Each row is a point on a landscape with many valleys, with its height.
From any point a ball rolls to the lowest of the 2 points nearest to it. It stops when none of these is lower. Distance is the straight distance between rows; heights are no part of it.
pabug height 3.17: [130 178 104  77 146 135 128 149  96 127 165  83  98 123 123 111 117 132
 152 150 117 112 181 118 128 103 152]
pato height 3.91: [176  98  88 133 180 131 173 140 189 124 144 105  99 127 144  95 125  82
 176 132 121 115  95  94 121 161 114]
ludad height 4.27: [148 117  83 172 105 154 162 111 141  87 154 137  79  91 133 123 145  68
 139 137  97 132  53 129 167 153  95]
Val height 4.98: [162  92 142 163 109 128 158  84 149 136 123 145 152 127 127  92 161 132
 125 127 155 128  74 139 124 158 133]
bot height 3.96: [121 172 131 123 116 124 108 122 112 133 170 103  65  65 134 143 162  79
 143 181 107  92 147 123 151 125 100]
Dogun height 3.46: [158 111  99 149 161  94 166  90 183 121 106 108 114  61 129 174 120  52
 150 107  97  97  93 103 118 130  88]
dufo height 1.46: [133 124 137 119 167 174 117 163 140 151  86 101 148 199 148 132 170 148
 137 135 116 120 157 150 115 134 124]
kemig height 4.42: [151 149 116 121 130 115 124 126 128 124 133 126  77 106 120 134 138 109
 138 140 136 139 149 158 128 127 101]
lif height 3.94: [157  97 126 155 127  76 153  62 180 119 110 151 109  53 125 158 119  67
 135  89 118 101 103 110 115 133  70]
dolo height 5.01: [128 145  98 132  91 176 138 155  70  95 139 145 125 157 140  67 112 173
 145  92 122 143 117 133 141 117 125]
Bitom height 5.29: [121 145  93 142  97 165 130 123  85  98 147 112  92 118 114 128 140 117
 127 144 138 174  82 199 174 119 123]
keri height 3.85: [139 170 136 147  74 140 131  98  82 117 158 131 121  95 102 125 146 134
 123 125 166 151 163 185 150 127 117]
sen height 3.76: [114 182 125 112  99 133  77 126  66 141 118 119 111 138 105 167 150 153
 114 129 171 144 179 193 137  91 115]
kazaz height 5.48: [138 155 118 126 125 173 144 155 107 128 161  94 185 130 121  88 139 164
 157 137 125 115 128 144 138 141 184]
fav height 2.26: [162 111 102 145 127 177 168 145 147 126 166 110 159 131 142  77 178 128
 163 156 107 129  58 138 149 171 158]
gaz height 4.16: [119 125 135 141 142 166 130 139 127 152 143  83 200 102 126 141 177 126
 117 188  84 106  60 140 142 171 196]
sapa height 4.92: [111 150  95 158  92 174 122 154  83  91 131 130  81 126 141 119 146 122
 127 140 105 149  95 161 170 125  93]
gemen height 4.84: [154 122 122 146 131 166 128  97 134 138 130 102 152 115  97 158 213 112
 129 148 144 152  98 217 152 159 125]
lifi height 4.23: [175  65  80 159 166 119 175 101 189 115  93 129 112 133 133 123 136  88
 171  83 159 128  60 132 103 131  98]
Luzo height 2.63: [126 174 153 100  82 103 107 120 125 148 155 149  72 106 129 117 130 122
 154 116 138 119 232 114 132 106  72]
soken height 3.08: [141 151 103 141  83 131 147 111  82 103 171 143 144  93  94 111 101 147
 118 119 158 172  93 178 154 127 168]
Biben height 2.39: [157 132 106 151  91 139 166 101 104 113 175 131 174  83  90  91 127 149
 136 118 159 169  76 168 157 159 179]
vipu height 4.43: [187 111  90 106 172 134 161 155 168 125 138 105 116 151 127  94 140 127
 186 119 149 154 120 148 120 157 130]
mekag height 2.02: [121  92 140 128 146 148 116 137 142 171  97 115 223 184 117 129 171 178
 117 134 164 144  99 168 110 142 183]
Fus height 4.29: [158  73 106  99 211  61 157 124 201 128 127 119 144 133 121 115  72  97
 150 121 151 124 112  70 107 142 140]
Gega height 5.14: [150 114 106 150 125 169 141 109 123 114 140 103 126 123 110 141 174 109
 130 143 142 174  73 208 169 150 127]
Mimuv height 4.34: [128 175 114  98 137 146 105 129 110 136 168  72  60  95 122 146 168  94
 149 190 142 104 148 163 164 102 112]
Vulu height 4.87: [ 90  96 123 132 140 104 137 145 142 104 133 150 131 127 153 100  63 119
 106 143  78 118  64  59 130 116 144]
Rigu height 3.50: [125 118 168 138  63  86 132  94 121 122 149 200 122  69 127 110  83 136
 105  99 140 144 159 109 138 126  92]
digak height 4.38: [200  98 144 141 132 132 156  95 169 139 125 134 127 139 122 109 177 131
 158 107 182 139 157 161 106 179  93]
Monof height 1.23: [134 143 124  87 189 105  84 122 120 159 120  72 111  98  95 199 144 106
 124 175 150 129 144 177 114 108 157]
kep height 3.40: [132 173  81  85 142 163 142 169  86 116 193  83 127 129 127  82 112 146
 169 127 113 110 160 116 134 114 190]
kavug height 0.70: [128 152 144 176  76 150 155 101  97 117 146 142 183  97 112 102 138 149
 106 146 112 107  78 123 150 152 170]
Bever height 4.99: [ 56 101 162 123 178  87  83 137 156 127  66 133 159 203 169 175 105 139
  82 113 108 110 151  76 115  89 111]
ror height 2.37: [140 156 172 156  73 149 135 122 127 141 136 144 134 118 133 128 166 126
 135 141 127  93 201 114 130 158 115]
mave height 2.71: [120 105 125 133 146 137 137 149 124 131 118 121 166 157 126 108 116 158
 120 142 115 143  46 135 120 135 177]
Ruguz height 1.58: [146 161 128 120 136 170 103 141 123 148 113 107  98 152 136 138 190 120
 149 155 137 122 173 176 131 128  95]
Rerat height 3.60: [158 132 176 180  62 150 147  76 120 157 127 153 176 109 104 156 188 132
 104 150 148 108 136 140 141 171 150]
nema height 2.03: [139 174 149 146  88 166 116 134 102 144 131 128 115 128 127 141 191 122
 142 149 136 110 186 161 144 138  96]
dif height 4.15: [103 122 169 144  97  75 147 106 144 113 164 177 154  67 133 103  83 109
 103 153  85 101 123  52 141 145 132]
buf height 4.69: [124 154  68  64 184 157 113 170 101 131 154  49  83 119 119 154 122 121
 135 168 142 162 106 156 139 103 192]
govir height 4.20: [ 72 140 144 117  93 114  94 155  78 113 103 148 137 142 139 130  83 160
  96 108  91 137 133  96 131 101 114]
tiv height 3.49: [136 175 113 122  92 147 109 118  67 120 150 116 112 132  95 127 139 154
 129 114 189 157 172 210 149  97 123]
Lemi height 4.50: [105 167 149 126  97 121  98 130  74 129 130 132 175 125  97 153  94 179
  93 101 147 132 159 141 112  98 163]
vok height 4.19: [150 181 126 136  91 139 127  91  99 134 182 108 116  74 102 141 179 100
 133 160 153 126 162 185 167 136 125]
saz height 4.62: [106 175 148 133 104 153  95 137  64 152 126 120 197 138  90 171 129 174
 110 118 159 124 170 158 118 108 182]
mar height 4.68: [118 123 163 140  91 112 133 101  92 132 131 162 207 138 104 110  78 196
  93  83 166 138 125 135 109 109 178]
tabem height 3.44: [143 113 107 175  75 141 167  94 116  93 155 163  96  87 124 104 136 100
 117 127 107 144  62 132 172 147 105]
Sala height 3.07: [ 94 119 165 113 111  69  72 111 142 147 109 182  89  98 122 176  91 123
 112  83 126 154 166 129 116  99  64]
Fito height 4.18: [143 176 154 118 102 133 120 124 109 150 143 124 152 126 106 143 148 154
 134 129 171 120 206 150 118 129 152]
sete height 5.32: [118 114 113 124 148 156 118 164 129 112  82 132  97 193 161 107 144 154
 142 112  96 129 137 120 110 116  76]
Kod height 3.62: [158 106  81 101 146 101 165 140 142 126 163 117 156 120 103 105  78 143
 144 120 156 179  71 125 128 143 197]
Pugu height 3.21: [160 102  79  77 175 105 160 152 152 124 145 108 148 165 118  96  81 154
 156 109 153 171 117 112 109 137 187]
Ralet height 4.47: [150 165 126 118 126 129 116 106 108 144 156  97 141  85  96 154 168 111
 135 165 151 136 146 190 141 147 160]
Palo height 2.98: [123 110 161 113  97  91 121 109 126 134 117 177 129 136 134 111  94 160
 112  78 142 148 184 119 101 113  99]
dar height 1.13: [152 101  80 132 124 145 173 148 155 105 142 154  80 141 154  78  92 114
 146 114 123 145  74 104 132 136 109]
moge height 2.27: [104 143 164 170  58 121 119 113  81 111 126 171 156  96 122 119 107 148
  92 125 121 126 104 125 135 128 126]
fusu height 6.37: [129 144 161 138  85  71 116  74 116 134 146 164 120  55  93 164 125 107
  93 136 140 132 155 143 126 141 111]
Fikog height 4.70: [163 139 100  99 129 141 157 151 134 107 147 138  74 145 146  74 117 136
 174 107 130 146 168 123 131 129  94]
nodo height 3.48: [108  78 132 160 141  96 129 109 178 120  65 158 116 120 151 155 105  93
 120  87 111 102  65 110 104 104  71]
Romu height 1.12: [175 136 166 128 109  95 149  87 147 141 141 150 133  95 108 127 135 114
 132 128 164 128 192 135 118 168 109]
zutem height 4.17: [179 104 141 141 116 163 154 115 143 143 122 139 144 165 141  84 171 161
 157 113 170 141 149 164 115 158 120]
Megag height 3.20: [136 110  56 128 145 145 157 157 137 109 143 124 109 134 136 135  78 107
 112 141 124 170  24 118 134 136 158]
Vip height 4.22: [ 43 170 124  83 137 137  75 167  59 124 101  87 114 165 144 158 113 161
  99 128  86 110 170 103 128  79 140]
Taki height 2.85: [104 107 159 164 104 177 116 142 115 154  72 142 184 196 139 147 172 162
  98 145 131 116 111 134 126 129 141]
Kope height 3.26: [139 109  86  83 207 133 144 170 155 125 145  81 115 131 140 126  87 115
 136 149 111 142 100  91 117 134 195]
Pofu height 4.36: [125 131  63  66 194 144 116 162 126 121 150  67  44 107 134 170 102  93
 124 159 146 148 105 121 124  95 166]
Kulab height 2.61: [144 125 181 159  99 125 136 115 158 148 114 155 130 134 139 149 164 115
 122 136 131  95 184 103 120 150  92]
vaki height 5.35: [129 153 108 134 121 154 140 149  85 115 152 111 143 117 114 108 118 143
 130 145 113 135  95 149 140 131 169]
bapa height 4.05: [ 51 101 132 114  94 106  99 143  94 106  99 175 135 157 155 106  66 169
  99  89  80 147 104  78 131  89 110]
neke height 4.86: [143 142 108 103 102 151 141 148  95  99 138 152  94 161 144  68 110 171
 149  71 133 147 176 138 127 113 101]
guk height 5.56: [124 158 123 127 140 165 141 160 117 120 150 100 162 148 152  83 129 146
 145 154  87 102 137  99 142 136 162]
Zuk height 2.60: [ 84 166 127  99  90 126  92 149  82 125 137 139  81 127 137 113 116 146
 142 105 105 122 176 101 143  95  93]
kosus height 5.23: [132 101 120 108 130 140 122 143 117 119  75 156  94 203 153 100 129 175
 124  75 143 153 129 148 108 105  77]
Boz height 3.27: [139 130  87 157 103 134 146 112 152  90 151 135  47  76 138 143 136  56
 149 127 107 128  98 135 160 126  64]
voki height 4.25: [150 122  44 125 158 164 156 159 154 113 153  89  68 117 132 147  95  79
 131 142 129 160  59 121 139 141 139]
berun height 4.40: [141 125 133 129 148 171 133 136 149 162 131  83 185 126 126 137 209 122
 132 184 107 110  92 162 138 169 158]
niler height 2.40: [114 144 129  69 149  57  68 119 126 140 115 123  62 108 109 188  96 115
 118 115 146 141 168 141 106  77  97]
Tasi height 4.63: [122 141 108  88 146 107 106 155 130 116 131 117  69 121 132 134  95 115
 133 129 108 130 145 124 127 106 106]
Todi height 4.59: [151 119 142 149 151 158 125 104 145 162 105 104 166 129 114 185 208 111
 125 161 127 118 101 175 132 162 128]
zag height 3.84: [ 83  84 136 131  82 113 123 123 111 108 108 201 123 138 152  83  62 153
 105  91  99 144  84  81 129  95  97]
dukek height 4.26: [151 124 107 116 119  83 147 111 136 107 160 166 103  76 111 120  68 106
 122 120 140 158 111 127 133 128 124]
Zerot height 5.12: [140 103 141 130 100 136 111 132 122 122  94 167  81 164 153 116 139 158
 126  75 152 157 157 156 114 119  60]
tizun height 2.88: [135 159 117  97 131 162 109 155  92 149 143  92 190 142  95 136 151 178
 136 120 156 150 142 196 131 116 189]
bana height 1.69: [125 112 131 113 157 180 117 160 133 157  88 106 191 216 141 127 174 175
 132 128 139 131 129 156 114 132 158]
bupur height 5.19: [109 162  98 135 100 180 126 166  62  89 150 117 138 127 134  91 106 150
 138 130  99 119 102 127 152 118 152]
mufop height 3.14: [126 136  76 115 172 144 123 124 131 121 158  57  59  68 113 193 131  55
 123 171 143 127  86 152 152 105 146]
sifig height 4.60: [104 144 162 137  98 132 120 129  82 130 129 154 211 160  97 134  81 201
  98  63 162 128 172 118 107 104 176]
Sop height 4.39: [116 179 119 136 110 180 103 143  78 130 141  93 115 109 129 138 176 111
 122 184 107 114 127 164 153 129 134]
siz height 1.98: [113  88 145 144 175 110 125 124 172 127  79 123 148 174 141 131 116 126
 111 133 117 109  93 107 103 125 126]
kipun height 2.38: [116  83 152 143 156 135 115 113 154 172  75 129 202 191 114 152 168 149
 102 139 153 133  67 150  98 133 164]
rela height 5.58: [122 135 132 173 114 153 113 113 135 123 105 131  78 108 138 172 189  86
 125 131 104 109 124 159 142 134  51]
Sizuf height 1.64: [110 140 173 181  56 138 148  96  91 122 147 168 194 107 121  98 113 163
  94 120 135 110 108 106 132 143 160]
gegul height 2.23: [154 129 155  92 188  98 129 130 172 177 132  85 179 131 106 148 150 115
 151 152 147 125 217 123 112 158 166]
kofa height 3.87: [137 144 161 167  83 149 122 103 109 163 123 131 174 112 107 186 191 118
 101 168 125 108 146 160 144 165 152]
labi height 3.80: [107 116 140 157 127 149 126 121 115 150 114 121 201 125 119 140 157 139
  94 174  99 121  33 142 135 153 191]
lorop height 1.54: [114  78 133 128 188 110 136 129 179 132 112 111 178 181 140  95 126 134
 131 140 130 123  88  97 111 137 164]
bes height 3.18: [141 117 163 110 124  99 130 112 130 140 109 156 158 171 122 129  97 179
 108  82 179 148 202 136  96 114 136]
Dizi height 4.21: [186  83  65 123 200 146 171 149 190 132 127  90 115 137 133 118 137  93
 187 121 148 134  88 126 115 160 121]
Doruk height 4.61: [195 102 145 132 132 110 157  87 157 149 148 135 158 119  95 114 164 140
 152 107 200 165 147 180 119 180 137]
Tava height 4.00: [126 177 148  97 119 111  83 122  84 167 127 113 142 127  89 177 142 152
 117 142 185 126 202 172 117 101 155]
Las height 3.35: [103 109 167 180 118 133 136  95 139 146 104 140 191 138 127 133 163 123
  87 177  99  88  59 105 130 150 170]
rovov height 2.17: [144 126 124 164  87 138 157 105 110 109 159 152 132  95 127  90 134 128
 122 142 112 132  72 128 152 152 140]
vef height 3.83: [113 110 144 126 191 121 131 149 168 111 123  99 145 175 172 108 114 119
 126 155  91 101 143  68 123 133 142]
koz height 4.49: [111 115 129 138 121  88 152 124 146 112 156 157 128  77 132 119  75  96
 107 153  77 106  89  67 134 137 136]
dal height 3.68: [113  80 110 171 159 108 146 122 191 110  75 130 123 116 153 141 110  75
 131 108  90  83  48  91 106 108  98]
rura height 4.11: [148 146 131 142  99 128 124 117 110 117 128 146 109 113 116 117 138 135
 124 126 149 152 157 171 131 135 101]
zut height 2.05: [130  90  84 118 152 137 143 157 136 119 115 130 128 164 134 112  88 142
 122 130 124 155  35 118 121 125 169]
dofub height 5.38: [ 90 119 149 123 110 149 109 158 124 120  81 143 111 207 170 107 136 157
 129  78  96 120 175  86 119 113  70]
finoz height 4.03: [167  82 113 112 156  79 157 116 157 144 144 116 184 120  89 115 119 152
 150 118 179 176  79 148 115 161 186]
setas height 3.88: [130 128 179 137  87  69 151  93 142 126 157 184 162  81 117 102  76 131
 108 123 125 117 174  78 130 146 129]
tel height 4.37: [ 89 166 129 122 100 129  99 139  58 111 123 141 141 126 113 134  93 168
  99 114 114 141 131 128 129  98 142]
tun height 3.19: [103 133 174 115  69  80 107 105 121 145 136 188 130  95 128 130  71 152
 115  90 136 142 203 100 126 111 102]
Fodi height 1.92: [164 109 159 105 196  75 122 110 176 172 113 100 189 133  91 162 144 126
 139 137 170 136 176 137  97 169 158]
vid height 2.82: [ 91 136 167 162  87 113 113 115 107 120 118 163 136  97 136 140 119 122
  95 149  84 112 104 102 141 136 117]
Keli height 3.86: [147  75  91 152 145 103 148 108 174 103  85 152 102 112 134 151 101  87
 139  92 141 132  51 136 106 112  89]
riru height 3.15: [ 74 116 193 140 116 104  83 147 149 148  80 148 131 164 155 194 133 118
 105 120 106 107 194  70 132 115  97]
temiv height 0.52: [137 124 144 123 180  87 123 122 150 136 117 100 134  97 106 171 110  98
 117 149 121 114 126 127 107 136 143]
nud height 3.24: [111  71 162 158 144  98 142 101 197 131 108 164 149 155 159  87 118  99
 131 111 132  90 118  58 110 131  98]
pime height 3.23: [ 94  79 111 135 152 101 111 137 163 113  86 161  91 123 156 157  66 103
 120  79  92 137  70 102 110  84  78]
Poka height 2.69: [144 159 125  85 156 170 119 162 128 162 139  82 175 153 114 127 163 161
 160 134 147 125 178 168 129 133 177]
Bezum height 3.99: [156 112 123 119 126 160 161 141 137 126 138 133 154 178 143  47 142 177
 165 101 151 134 142 124 116 141 133]
defu height 4.35: [ 51 165 123  74 140 126  74 163  62 116 122  83  90 122 139 146  99 143
 102 153  75 110 141  86 134  70 154]
tusaz height 1.61: [163 118 109 130 179 103 149 116 165 132 136  94 117  92 112 154 132  90
 146 152 129 124 103 138 128 159 138]
bekab height 2.89: [136 118  70  78 172 143 150 177 130 116 138  99 111 162 135 111  90 144
 143 122 121 162 110 122 124 125 177]
mut height 2.92: [118 183 131  97 115 130  97 144  93 130 142 110 100 131 125 130 135 138
 138 137 123 112 192 126 131 100 114]
niril height 0.32: [159  77 140 138 165 113 172  97 204 158 129 125 181 149 118  68 169 114
 173 134 157 112 102  94 108 179 152]
Lebav height 2.81: [107 103 200 184  98 125 136 115 174 144 104 153 158 148 155 148 172 106
 112 144 113  77 165  63 137 147 108]
daf height 3.32: [122 118  63 121 161 155 117 174 128  99 107 111  61 147 148 153 103 111
 121 124 111 156  66 146 128 101 106]
Feg height 3.05: [101 127 138 153 109 182 100 156  79 128  60 133 150 186 144 144 164 166
 101 137 122 135 100 152 127 119 117]
Fefit height 5.77: [122 148 145 155 111 147  95 103 116 149 103 122  93 112 116 200 200  87
 112 147 132 125 154 188 139 130  76]
Mufin height 5.08: [ 97 170 111 117 122 192  95 175  51 117 103 100 141 180 131 122 145 173
 126 118 111 125 141 152 127 101 132]
Rezu height 3.95: [112 141  82  95 156 132 120 149 121 119 162  77  41  73 121 183 100  77
 112 173 129 135  83 118 144  96 154]
pud height 5.07: [ 57 105 157 134 152  95 104 144 141 108 105 139 151 151 168 127  78 119
  89 144  75 109 104  53 140 110 130]
Lukeb height 4.58: [173 124 104 100 168 133 146 155 150 119 126 116  91 162 141  98 130 129
 171 114 135 137 176 145 118 138 106]
nure height 5.22: [164 101 158 177  93 150 155  95 146 133 115 165 123 132 142 101 177 122
 117 118 140 121 106 130 125 160  81]
vir height 3.42: [128 179 111  87 110 129 119 135  80 126 142 130 123 161 110 117 114 176
 145  78 156 129 208 149 114  97 135]
Kov height 3.58: [116 110 123 107 198 119 135 158 152 117 130  92 124 133 146 126  93 113
 117 164  86 120 111  79 120 125 173]
Tal height 4.08: [114 166 148 143 100 183 100 145  81 156 118 110 163 130 114 175 187 131
 107 174 123 111 139 173 148 140 156]
vilab height 2.95: [163 151 144 165  69 164 162 104 100 121 167 150 159 107 116  81 137 160
 140  98 165 126 146 153 138 155 139]
lis height 1.40: [145 101 147 117 204  78 120 106 173 162 112  94 175 110  92 179 136 108
 124 151 145 125 125 144  98 153 164]
mefu height 4.85: [102 107 170 156  94 103 129  95 118 143 101 168 205 145 117 119 105 166
  79 123 154 130  92 118 117 124 182]
zim height 3.22: [ 91 144 179 159 113 104 105 115 131 141 115 139 132  92 126 176 139 102
  88 167  84  95 141 101 131 136 118]
fak height 4.44: [149 106 133 138 106  76 144  90 157 116 144 179  95  63 119 137 105  95
 124 101 128 138 124 125 123 135  81]
Sovag height 2.87: [112  94  90 130 157 121 118 158 134 111  89 142  84 151 144 149  93 120
 112 104 107 150  60 123 114  96 101]
mis height 4.67: [ 93 169 155 124 122 155 103 145  84 150 132 113 211 165 100 179 126 167
 108 124 144  95 204 126 125 105 195]
Rarud height 2.94: [152  91 160 134 139  94 156 100 184 128 123 165 140 134 138 101 116 117
 141 109 144 115 152  87 106 143  91]
dotu height 3.81: [126 130  47 105 168 167 131 174 132 108 136  82  37 134 142 158 108  94
 131 138 122 155  93 128 133 113 123]
zumu height 3.82: [161 124  96 120 124 153 173 151 130 109 171 133 149 148 131  47 108 170
 173 102 139 147 122 119 130 138 166]
kanul height 2.30: [154 150 141  93 114 101 132 123 133 125 151 155  96 115 118 108 113 136
 151 107 146 131 210 125 119 123  92]
teke height 1.02: [145  89 141 125 163 116 154 124 181 145 135 111 183 169 128  74 147 142
 158 140 141 126 114 103 113 153 165]
bivu height 3.31: [125 145 144  84 113 114 127 124 109 136 115 144 143 180 125 125 111 185
 121  58 160 134 235 126 105 105 125]
kogir height 3.01: [101 123 185 185 100 137 141 108 145 142 112 151 189 150 147 127 158 120
 100 170 110  79 116  69 145 153 144]
dil height 1.50: [155 110 111 148 108 157 170 127 126 126 170 122 183 109 112  77 159 148
 147 133 136 153  60 153 151 171 178]
vafe height 3.28: [158 137 160 181  53 157 155  78  97 132 155 153 173 100 107 111 167 150
 112 117 162 130 136 154 143 169 156]
gevok height 3.47: [163 123  90 138 145 143 169 140 161 103 162 121  85 102 145  94 134  81
 164 148 100 117 101  98 138 163 112]
mam height 4.97: [133 142 128 115  77 145 116 134  88 110 131 161  78 140 139  93 122 157
 137  72 150 156 186 158 133 105  72]
lege height 2.84: [ 97 169 164  95  84 102  92 134 125 152 134 153  95 140 140 140 127 135
 147 105 127 104 252  91 125  99  91]
ruti height 3.59: [ 96  74 146 136 170  74 145 102 197 113 127 152 164 140 158  91  84  99
 112 132 115  93  90  43 120 125 141]
rebe height 3.61: [155 151  81  93 143 147 171 168 125 100 186 106 137 132 128  63  90 149
 170 120 121 136 130 104 133 140 183]
Nufib height 1.83: [186 128 145 117 118  97 158 103 160 125 154 154 106  98 119  85 121 116
 157 110 164 137 197 127 121 155  86]
dokuv height 3.02: [ 90 142 180 121 117  92  87 137 153 157 116 144 114 134 141 174 129 109
 123 129 116 103 231  85 127 121  95]
Togu height 4.31: [141 176 138 117 108 114 122 113 103 136 170 115 151  85  90 132 124 131
 132 152 156 122 173 154 127 129 167]
baz height 2.09: [142 137 108  99 190 117 106 114 135 138 140  61  80  74 110 187 149  70
 132 168 142 118 127 159 129 116 133]
supog height 3.57: [115 155 146 144 130 116 108 124 134 139 134 111  97  81 130 160 148  90
 119 173  91  93 145 108 131 135 102]
Fege height 4.09: [ 70 160 136  96 154 164  99 172  89 119 109  75 125 182 164 131 137 152
 113 145  77  97 179  89 130  99 143]
nor height 3.78: [128 106 118 165 153 101 146 106 196 117  74 104 112  78 160 162 127  59
 147 109  75  74  84  90 111 121  81]
nakiv height 3.25: [134 187  92  84 109 139 109 136  67 121 162 106  93 140 102 121 133 165
 153 109 171 140 190 173 139  78 122]
dazus height 3.97: [129  74 103 117 185  89 157 132 198 112 127 137 132 150 152  97  67  93
 139 124 121 113  85  54 108 119 139]
bote height 2.53: [140  91 115 148  93 129 160 120 140 100 139 189 103 116 154  64  91 128
 128 110 117 139  74 103 133 130 102]
lipe height 6.17: [115 175 152 134  89  83  92  81 103 140 138 128 106  67  91 193 145 105
  90 163 142 128 146 165 138 119 121]
dezi height 2.78: [ 93 125 146  99 147  48  80 120 152 144 111 151  91  80 112 187  66 103
 104 105 120 134 148 115 105  91 100]
dapev height 4.80: [ 92 116 125  86 157  84 102 146 131 119 109 139 101 142 139 153  74 134
 110 109  97 138 142 107 108  97 107]
Podo height 3.98: [ 83 136 140  97 188 145 112 170 131 109 112  82 133 193 184 115 135 135
 121 147  71 101 175  67 134 119 142]
Dupu height 4.57: [173  69 108 157 150 127 173  83 181 124 116 142 128 126 120  96 157 104
 154 111 154 128  46 130 118 152 115]
nuta height 0.95: [140  90  75 123 145 152 166 162 146 105 124 142 114 189 153  71 104 150
 147 117 122 150  60 105 118 122 142]
Vizop height 4.88: [109 164  92  63 168 172  94 168  65 136 138  59 117 131 118 149 132 151
 127 161 128 136 119 164 136  86 199]
dof height 5.43: [110 147 145 127  91 158 124 155 112 123 121 143 114 174 161  92 138 155
 142 100 113 116 198  96 127 119  89]
pivap height 5.98: [106 173 154 155  94 113  82  93 102 145 134 115  89  77 104 205 180  89
 103 170 121 110 142 162 147 121  94]
Desil height 4.90: [ 93 114 156 117 148  96 100 138 135 133  86 141 140 176 141 151 102 154
  98 112 114 131 156 106 113 106 116]
nepit height 2.19: [ 95 170 129 102  98 128 100 153 117 121 158 144  46 101 152 103 116 113
 161 124  89 110 180  87 152 107  76]
madu height 1.94: [165 115 161 145 118  93 140  80 152 143 123 154 146  97 105 140 130 122
 116 118 155 136 133 141 108 161 117]
Seb height 5.51: [ 99 146 136 127 128 141 126 159 114 112 127 131 130 157 159  88 113 149
 129 133  89 106 156  88 136 127 118]
Tede height 2.48: [135 160 147  80 175 126 107 142 130 169 146  75 159 130 118 142 149 135
 147 165 141 111 205 137 117 134 175]
Gubo height 3.12: [109 130 124 138 140 157 114 158  91 129  89 120 149 176 141 126 132 159
 109 145 110 138  84 147 121 121 139]
kativ height 2.41: [108  95 141 145 144 109 112 136 133 122  81 147 128 142 135 155 105 134
  92 123 104 132  71 132 108 106 110]
Vif height 4.41: [189  76 111 128 160  99 166  88 177 149 141 123 159 119  99 104 147 128
 162 114 184 163  92 153 112 180 145]
dev height 3.64: [145 138  93 127 111 101 145 122 105 106 168 136 109  94  95 126  86 120
 122 135 157 178  98 166 150 124 159]
bepok height 2.15: [132 117  87 121 115 113 134 130 157 110 151 155  37  82 138 140  94  66
 155 101 125 149 121 130 139 112  63]
Gim height 1.68: [101 139 135 123 112 115 106 140 141 127 141 161  53  91 150 124 104  96
 149 115  79 120 146  98 138 113  60]
ruka height 1.84: [126 146 126  96 169  83  86 123 120 148 107  99  94 117  97 195 123 119
 112 144 153 140 158 175 106 102 123]
gabi height 1.14: [141 143 117  92 182 157 104 158 132 140 109  85 107 169 145 146 171 129
 145 142 121 125 172 159 110 124 110]
mel height 2.74: [182 101  93 145 170  94 170  77 178 125 135  99 112  64 102 165 141  52
 158 125 128 120  93 123 129 159 116]
Lonu height 3.30: [108  76 143 163  89 112 136 101 141 113 119 189 122 121 147  87 102 131
 109 110 114 121  62  89 125 123  92]
tutaz height 2.64: [143 165 152 163  72 178 147 133  98 123 154 147 143 125 132  92 148 161
 150 106 151  99 193 123 137 137 119]
gid height 4.65: [112 168 114 144 102 182 109 168  78 108 135 107  81 125 153 107 158 120
 140 162  88 114 119 137 158 122 100]
Nug height 5.05: [ 53 102 164 132 173  80  88 132 162 109  97 132 169 180 183 153 104 126
  82 132  96 100 135  43 142 109 134]
mak height 1.01: [106 115 126 135 113 113 110 131 160 128 120 179  55  82 157 148  94  84
 150  81  92 133 113 115 131 101  44]
kog height 5.41: [140 112 156 169  97 142 125  99 140 127 104 162  88 117 143 143 175 108
 125 106 129 122 138 144 130 140  52]
Pak height 2.86: [172 128  92 139 142 176 168 139 141 117 168 104 113 106 139  89 169  95
 166 161 107 122  89 135 151 179 131]
nam height 2.66: [121  89 168 159 134 143 115 122 150 162  61 140 177 204 131 148 168 147
 107 133 154 121 115 137 103 129 138]
Zupu height 5.00: [ 92 165 107  92 154 165 106 168  70 121 122  82 151 154 124 129 121 167
 117 132 110 121 135 144 124 104 176]
mebir height 5.09: [102  81 175 158 113  68 133  73 144 136 105 178 184 109 112 126  91 135
  70 130 140 125  77  95 110 127 152]
ginov height 2.55: [156 100 146 119 141  77 135 106 158 131 117 155 141 133 115 118 100 135
 123 112 149 143 133 126 102 141 120]
gola height 5.15: [115 162 106 133  93 184 110 161  54 105 119 126 124 152 125 107 140 172
 134 101 131 140 147 161 139 105 115]

For each start below, name the point where the ball stops.
digak -> mak
Sop -> gabi
berun -> gabi
Seb -> dil
mar -> nuta
Mufin -> Monof
saz -> nuta
mis -> nuta
